Each row is a point on a tangle of strands that fork and nearly touch. The rows are in no order.
In the rows, zero is written as 128.
Two points are linked if the straight distance between their rows is under 119. Some points are linked to none.
k_173: [163 130 199 107 137 122 116 121 173 140 166 150  94 150 183  76 121 135
 152 114  82 114 134  85 102 138 134]
k_24: [151 112 163 155 116 132 134  83 182 115 160 139  96 105  80  79 142 109
 128 130 182 136 142  84 135 126 133]
k_350: [174 115 166 120  88 110 163 105 137 156 119 117 103 183 207  62 100  99
 115 136 107 125 177 121 169  65 187]
k_383: [109 115 170 117 196 117 169 128  95 183 108  74 155 166 151 178  78 167
 164 137 108 104 156 145 131 168 165]
k_371: [114  88 116 109  94 100 169 111 146 115 110 151 136 156 202  93 123  79
 125 147 153 117 182 127 191  48 150]
k_7: [201 146 104 165 102 144 138  76 132 108 146  99 111 117 114  61 167 149
 108 118 128 141 133  81 148  88 172]
k_752: [170 116 162  99 101 148 151  96 123 133 104 117 103 191 170 111 114 127
 137  94 104 145 148  91  74 121 141]
k_169: [185 164 135 193 100 135 158  71 139 131 155 106  89 120 118  64 110 136
 111 147 109 133 162  83 155 105 208]
k_636: [180 135 125 146 114 134 148 104 122 132  81 136  97 166  99 143 150 141
  95 139  74 142 121 103 154  99 193]
k_172: [ 82 147 112  98 140 143 108 146 118 121 123 173 129 145  87 157  94 128
 127 108 109 166 134 135  66 148  96]
k_38: [ 69  93 124 127 126 188 132 159 160 116  95 173 115 141  67 147 134  76
 122 142  86 117  57 145 162 170  72]
k_196: [103 119 113  75 106 128  96 151 134  85 107 184 130 114 129 123 127  97
 116  90 160 175 151 126  66  97  85]
k_659: [118 156  63 155 108 128 102 179  87 114 158 117 176  81  93 179 133 164
  99 138 104 128  76 191 115 152  79]
k_464: [ 93 166  87 148 111 129  93 178 120 115 135 138 145  85 114 174 138 119
 106 146  92 114  80 194 135 150  45]
k_968: [113 116 117  84  84 161 112 134 139  80 107 154 110 145 158  98 131  82
 131 104 139 147 119  96  81 110  77]
k_137: [ 82 105 176 134 173 123 140 164 184 143 124 185 119 135 120 115 123  97
 165 149  95  77 111  99 198 162 110]
k_134: [ 80  99 121 148 122 172 128 152 146 124 125 126 117 110 105 119 128 105
 129 144 123  98  68 158 157 168  60]
k_200: [130 120  73 150 135 187 127 125 133 102 101 164 128 163  85 133 152 107
 108 136  82 167  98 100 131 127 111]
k_249: [171 119 117 175  94 173 148 107 110 138 153  72 124  83  79  93 144 170
 117 132 153 105  78 130 191 126 123]
k_678: [114 165  31 132 141 181 116 157  72 115 119 120 153 143 122 146 118 146
 114 137 103 144 113 154  66 144 119]
k_907: [ 98 177  94 172 148  84 105 142 116 145 170  91 165  69 104 170  96 142
 133 145 141 138 140 175 102 182 127]
k_791: [ 75 144 102 179 109 114 159 108 154 118 104 121 110 155 165  87  41  80
 123 185 128 123 178 159  98 131 153]
k_566: [167 121  90 131 141 161 147 124 131 115 100 156 137 147  82 134 182 126
 116 125  85 151 106  92 153 104 158]
k_953: [116  62 143 123  95 163 142 117 149 125 122 115 118 117 113  66 123 116
 131 121 175  92 101 117 179 113 106]
k_348: [174 116 194  98 165 131 141 141 141 147 144 123 115 144 161 113 140 161
 162 109 115  97 125  79 124 144 136]
k_990: [140 110 181 128 132 139 128 113 179 118 153 171 107 115  61  98 149 111
 134 123 133 145 115  85 115 147 115]
k_605: [122 114 142 109  90  99 111 134  86 135 103  77 110  94 168 133 120 138
 121 126 165  88 113 155 124 126 100]
k_239: [145  96  96 100 123 161 104 123 105 119 135 107 152 125  94 141 164 146
 114  98 186 139 116 129 112 128 121]
k_325: [135 114 137  86  96 156 135 166 141 110 119 144 106 166 215  84 120 102
 152 100  84  96  98 100 129 113 104]
k_926: [120 159  19 151 100 164 123 125 102  88  97 123 138 155 115 123 126 113
 100 133  97 162 123 149  69 126 125]
k_195: [134 135 137 175 111 131 133 101 112 140 134  66 112  86 105 105 117 137
 124 139 163 116 108 142 168 155 125]
k_12: [167 142 121 141 116  75  99 114 110 112 146 117 138  89  88 168 173 177
 120  98 156 174 131 136 116 110 127]
k_582: [135 171 101 172 141  83 109 131 106 128 121 128 140 116 132 157 140 149
 114 137  93 144 142 138 125 130 168]
k_245: [112  93 107 126 132 112 169  91 155 115 128 137 158 146 170 100 131  73
 131 158 188 120 204 117 154  71 155]
k_644: [165 126 106 119 140  90 144  88 115 121 119 122 139 143 148 149 149 134
 117 125 152 171 208  92 117  74 185]
k_296: [146 148 188 133 111  90 112 119 177 132 170 165  69 111 165  83 121 120
 146 108  89  96 122  96 153 143 126]
k_55: [188 154 170 163  91 112 145  73 148 154 131 119  71 150 162  67 109 114
 109 142  90 137 155  99 160  80 205]
k_136: [108 131  97 194 140 176 172  89 146 142  70 140 125 184  52 151  97  83
 104 171  98 149 159 135 150 119 179]
k_776: [107 144 124 134 118 146 128 144 137 126 117 130 101 155 190  90  94  95
 131 130  94 102 114 122 122 158 115]
k_360: [153 132 141  88  74 150 106 118 135 110 115 137  98 169 175  91 127 101
 123  91 129 154 136 103  66 113 121]
k_162: [169 130 168 121  95  74 115 103 133 123 117 145  92 131 147 130 141 119
 108 106 123 153 153 119 130  72 168]
k_638: [ 80 152  94 190 131 115 131  81 150 100 136 132 110 121 128  81  90  87
 134 180 161 140 204 142 107 124 141]
k_113: [ 89 107 116  92 158 162 129 152 118 121 119 151 155 148 115 144 133 114
 141 114 127 148 121 135 106 143  94]
k_489: [136 127 163 137 138 131  99 112 162 106 177 156 159  83  43 123 153 154
 134 104 146 170 111  97 102 162 105]
k_453: [ 97 125  54 116 155 138 151 147 102 110  74 139 177 158 180 143 127 111
 133 141 138 135 159 149 109 105 145]
k_683: [109 174  93 163  95 133 109 126 161  99 138 147  83 139 183  60  71  79
 124 144 105 125 130 127  84 154  94]
k_534: [169 117 184  93 164 154 122 127 102 167 168  86 145 137 108 181 148 193
 152 101 139 127 100 137 108 176 147]
k_483: [149 110 174 121 150 138 123 149 109 168 186  73 164 113 114 169 131 194
 147 121 148  85 101 161 139 174 109]
k_592: [ 91  98 104 132 138 194 156 127 158 112  81 165 129 179  61 137 131  94
 122 131  86 127  89 117 160 139 115]
k_977: [150 123 113 114  89  97  82 118 104 100 114 142 153  79  67 169 194 140
 104 100 165 186 109 140 126  80 125]
k_354: [111 177  62 181 161  76 117 136  96 141 144  91 164  96 114 161 119 148
 127 153 122 134 158 162 111 148 179]
k_901: [148 151 151 138 122  63  73 129  87 137 151 108 135  80 118 175 145 175
 122 113 148 140 115 160 112 131 115]
k_243: [125 147 104 123 126 104 111 128 144 105 128 186 121 122 113 123 142 101
 111 123 101 181 158 117 119 114 137]
k_589: [168 134 109 118 170 114 181  74 122 145 123 153 140 174 131 137 131 134
 115 152 123 159 220  89 114  69 206]
k_722: [126 162 146 203  95  67 140  79 154 126 123 113  80 122 124  94  67  96
 113 185 141 136 182 155 157 116 176]
k_361: [ 89 137 111 174 102 138 127  90 113 130 100  85 115 109 113  99  87 102
 121 145 165 120 142 164 124 160 123]
k_93: [112 113 143 125  84 141 104 133 124 117  92 141 105 130  95 137 129 100
 102 117 113 144  82 136 119 132 104]
k_426: [ 93 151  98  98 163 126 115 188  96 108 168 139 159  84 178 142 137 131
 140 115 148 101 120 138 100 134  75]
k_167: [184 142  79 171  99 152 129 104 101 115 148  90 124  93 108  92 174 165
 122 127 154 134 110 106 141 104 142]
k_428: [148  94 155 100 107 102 153 113 129 141 104 130 111 160 216  94 118 112
 119 129 132 102 142 110 177  78 155]
k_700: [127 130 148 116 104  65 103 117 164  99 122 180 115 116 109 137 138  96
 108 135 138 171 172 102 129  80 138]
k_756: [160 121 215 101 101 137  91 156 138 134 138 140  94 119 125 126 149 139
 132  98  94 109  56 122 118 150  83]
k_812: [160 138 206 115 118 112  92 137 134 145 158 128 122  95  96 150 152 177
 132  89 140 125  81 120 104 168  90]
k_933: [156 165 128 182 108 114 126 146 120 144 130  94 111 115 148 107 127 180
 121 146  76  94  90 136 169 135 144]
k_37: [115 111 181 136 148 120 125 165 160 135 142 173 135 118  93 137 160 134
 143 131  90  86  61 108 195 161 103]
k_370: [108 150 121  99 119  79 101 166  89 116 133 114 129  70 185 159 120 136
 136 115 157  95 135 169 113 107  68]
k_619: [125 203  38 153 121 141 105 174  77 127 142 106 166 109 115 154 136 161
 105 136 100 141  97 182  83 150 113]
k_712: [180 126 177  70 170 134 132 142 111 158 145 110 132 153 129 156 154 192
 153  94 106 130 107  98  84 144 142]
k_543: [138 114 177 143 113 130 133 130 178 124 147 159 107 105  71 109 167 106
 136 130 124 112  65  93 184 150 102]
k_596: [138  99 165  75 131 117 120 125 107 132 115  88 133 128 173 148 129 156
 144  94 185 107 143 131 119 111 118]
k_8: [ 86 117 118  66 110 107  97 171 127 117  98 187 153  92  84 173 147 117
 112  82 151 175 113 141  99  88  81]
k_639: [129  78 163  97 145 143 134 144 120 158 152  82 153  95 120 131 143 159
 150 133 184  61  86 152 151 150 101]
k_687: [124 125 175 145 180 128 187 121 128 177 117  85 110 162 150 136  76 133
 162 161  93  88 145 127 170 164 186]
k_301: [ 88 148  42 172 105 151 119 106 114  97  92 110 125 117 104 121 100  90
 101 145 127 150 137 162 107 142 127]
k_434: [152 123 146  94 100 161  97 170 132 117 118 150  97 147 158 116 145 126
 134 102  68 111  61 115 116 138  88]
k_988: [146 121 128 103 166 131 148 120  85 160 109  69 166 145 148 180 109 176
 159 125 142 127 151 147 115 134 189]
k_526: [ 81  87  93 105 176 176 170 145 100 156 112  86 191 150 144 195 109 134
 152 132 155 103 129 180 152 153 124]
k_398: [138 117 101  81 124 136 102 114  86 110 127 114 143 113 101 164 142 151
 120  86 184 179 144 132  62 113 116]
k_761: [135 106 113 107 154 165 118 140 121 131 155 141 168 126  80 157 172 153
 130 114 141 131  98 147 134 141 105]
k_188: [167  93 108 105 184 180 178 117 125 143 146 107 179 157  72 141 175 151
 145 120 160 112 104 100 146 133 168]
k_673: [122 149 126 109 129 120  81 122  91 133 128  81 131 104 118 185 123 160
 130  99 171 156 133 173  73 151 119]
k_742: [121 133 108 144 159 158 172 108 169 127 156 182 139 185 156  71 118  95
 133 174 103 123 176  96 142 118 158]
k_297: [ 69 172  90 182 145  98  97 161 139 131 150 136 142  72 101 155 122 134
 131 152 125 120 119 164 137 171  76]
k_174: [ 79  99  59  91 172 147 147 176  92 127 107 117 195 141 160 185 145 130
 140 129 160 109 140 161 141 109 122]
k_186: [135 153 167 149 122  73 118 133 172 142 178 146  91 109 197  57  95 137
 147 152 109  83 136 111 168 157 119]
k_440: [120  92 198  62 149  96 137 139 125 132 106 140 149 148 145 164 137 126
 155  93 172 138 158 114 101  93 147]
k_654: [127  89 217  62 180 109 143 135 151 147 112 153 131 181 121 154 126 127
 156 113 133 142 152  87 105 131 137]
k_542: [130 104 133  82  81  91  83 158 116 115 100 156 143 100  87 193 175 129
  97  98 141 170 104 149 128  74  93]
k_503: [120 134 188 117 147 106  92 162 142 146 184 159 151  82  63 160 158 160
 139  97 122 163  91 106 100 171  92]
k_326: [153  98 186  79 144 151 144 108 139 151 101 148 118 205 142 137 118 111
 127 105 103 148 139  93  94 137 152]
k_507: [133 149 115 117 154 110 123 124  71 147 138  71 149 123 155 186 104 171
 140 110 164 143 163 161  83 132 139]
k_893: [ 77 119 138 150 102 126 140 101 141 139  94  98  98 132 143 100  51  72
 118 164 141 105 156 154 142 139 128]
k_970: [ 62  95 124 132 142 145 142 142 136 136 101 118 133 129 130 134 117 100
 133 149 139  93 110 160 197 145 105]
k_754: [113 133 140 165 155 123 172 124 153 157 127 129 101 144 157  88  78 116
 141 188  94 101 159 139 181 143 178]
k_522: [167 136 129 139 110  77 121  78 104 107 117 111  93 126 122 140 155 147
 105 113 145 167 166 100 108  71 179]
k_417: [131 176 114 118 150 101  84 194 108 105 185 160 135  73 158 128 153 162
 139 114 116 102  84 118 120 137  66]
k_891: [128 151 101 140 145 100 129 159 129 111 137 161 129 117 156 137 155 143
 123 134 101 128 139 109 145 120 135]
k_129: [178 134 101 146 132 129 176  85 141 152 106 152 109 190 127 128 140 118
 101 143  85 145 188  95 138  74 199]
k_668: [135  69 137  92 125 179 144 146 121 139 131  91 136 124 123  97 149 136
 128 127 172  73  76 126 179 119 110]
k_960: [ 54  93 108 121 153 153 144 148 114 159 103  74 155 112 131 180 100 111
 155 151 169  78 111 199 179 162  99]
k_877: [101 171  89 161 119 128 116 105 160  81 147 154 125 120 168  61  96  88
 126 162 133 142 180 128  75 135 120]
k_705: [ 94 150 163 165 163 100 150 116 162 150 165 145 113 113 184  68  77 120
 157 173 106  85 160 111 163 162 138]

Follow the links from the first point to the second, and from the first to the third. Name the last point that the two ways share.
k_812 / k_243 / k_350 | k_361
k_186 / k_542 / k_172 | k_673
k_700 / k_169 / k_990 | k_361
k_360 / k_761 / k_712 | k_673

A fork is a point with three links. Follow the links from the first point to the second and name the forks in between, in order.
k_990 / k_891 | k_361
k_761 / k_953 | k_673
k_245 / k_24 | k_361, k_990
k_137 / k_791 | k_990
k_24 / k_169 | k_990, k_361

A fork is a point with three links, a tip a point with one. Leave the first point through the second and follow the links. Name the first fork or tip that comes.
k_953 / k_668 | k_673
k_503 / k_812 | k_361
k_636 / k_566 | k_453
k_877 / k_683 | k_990
k_383 / k_687 | k_953
k_249 / k_167 | k_245
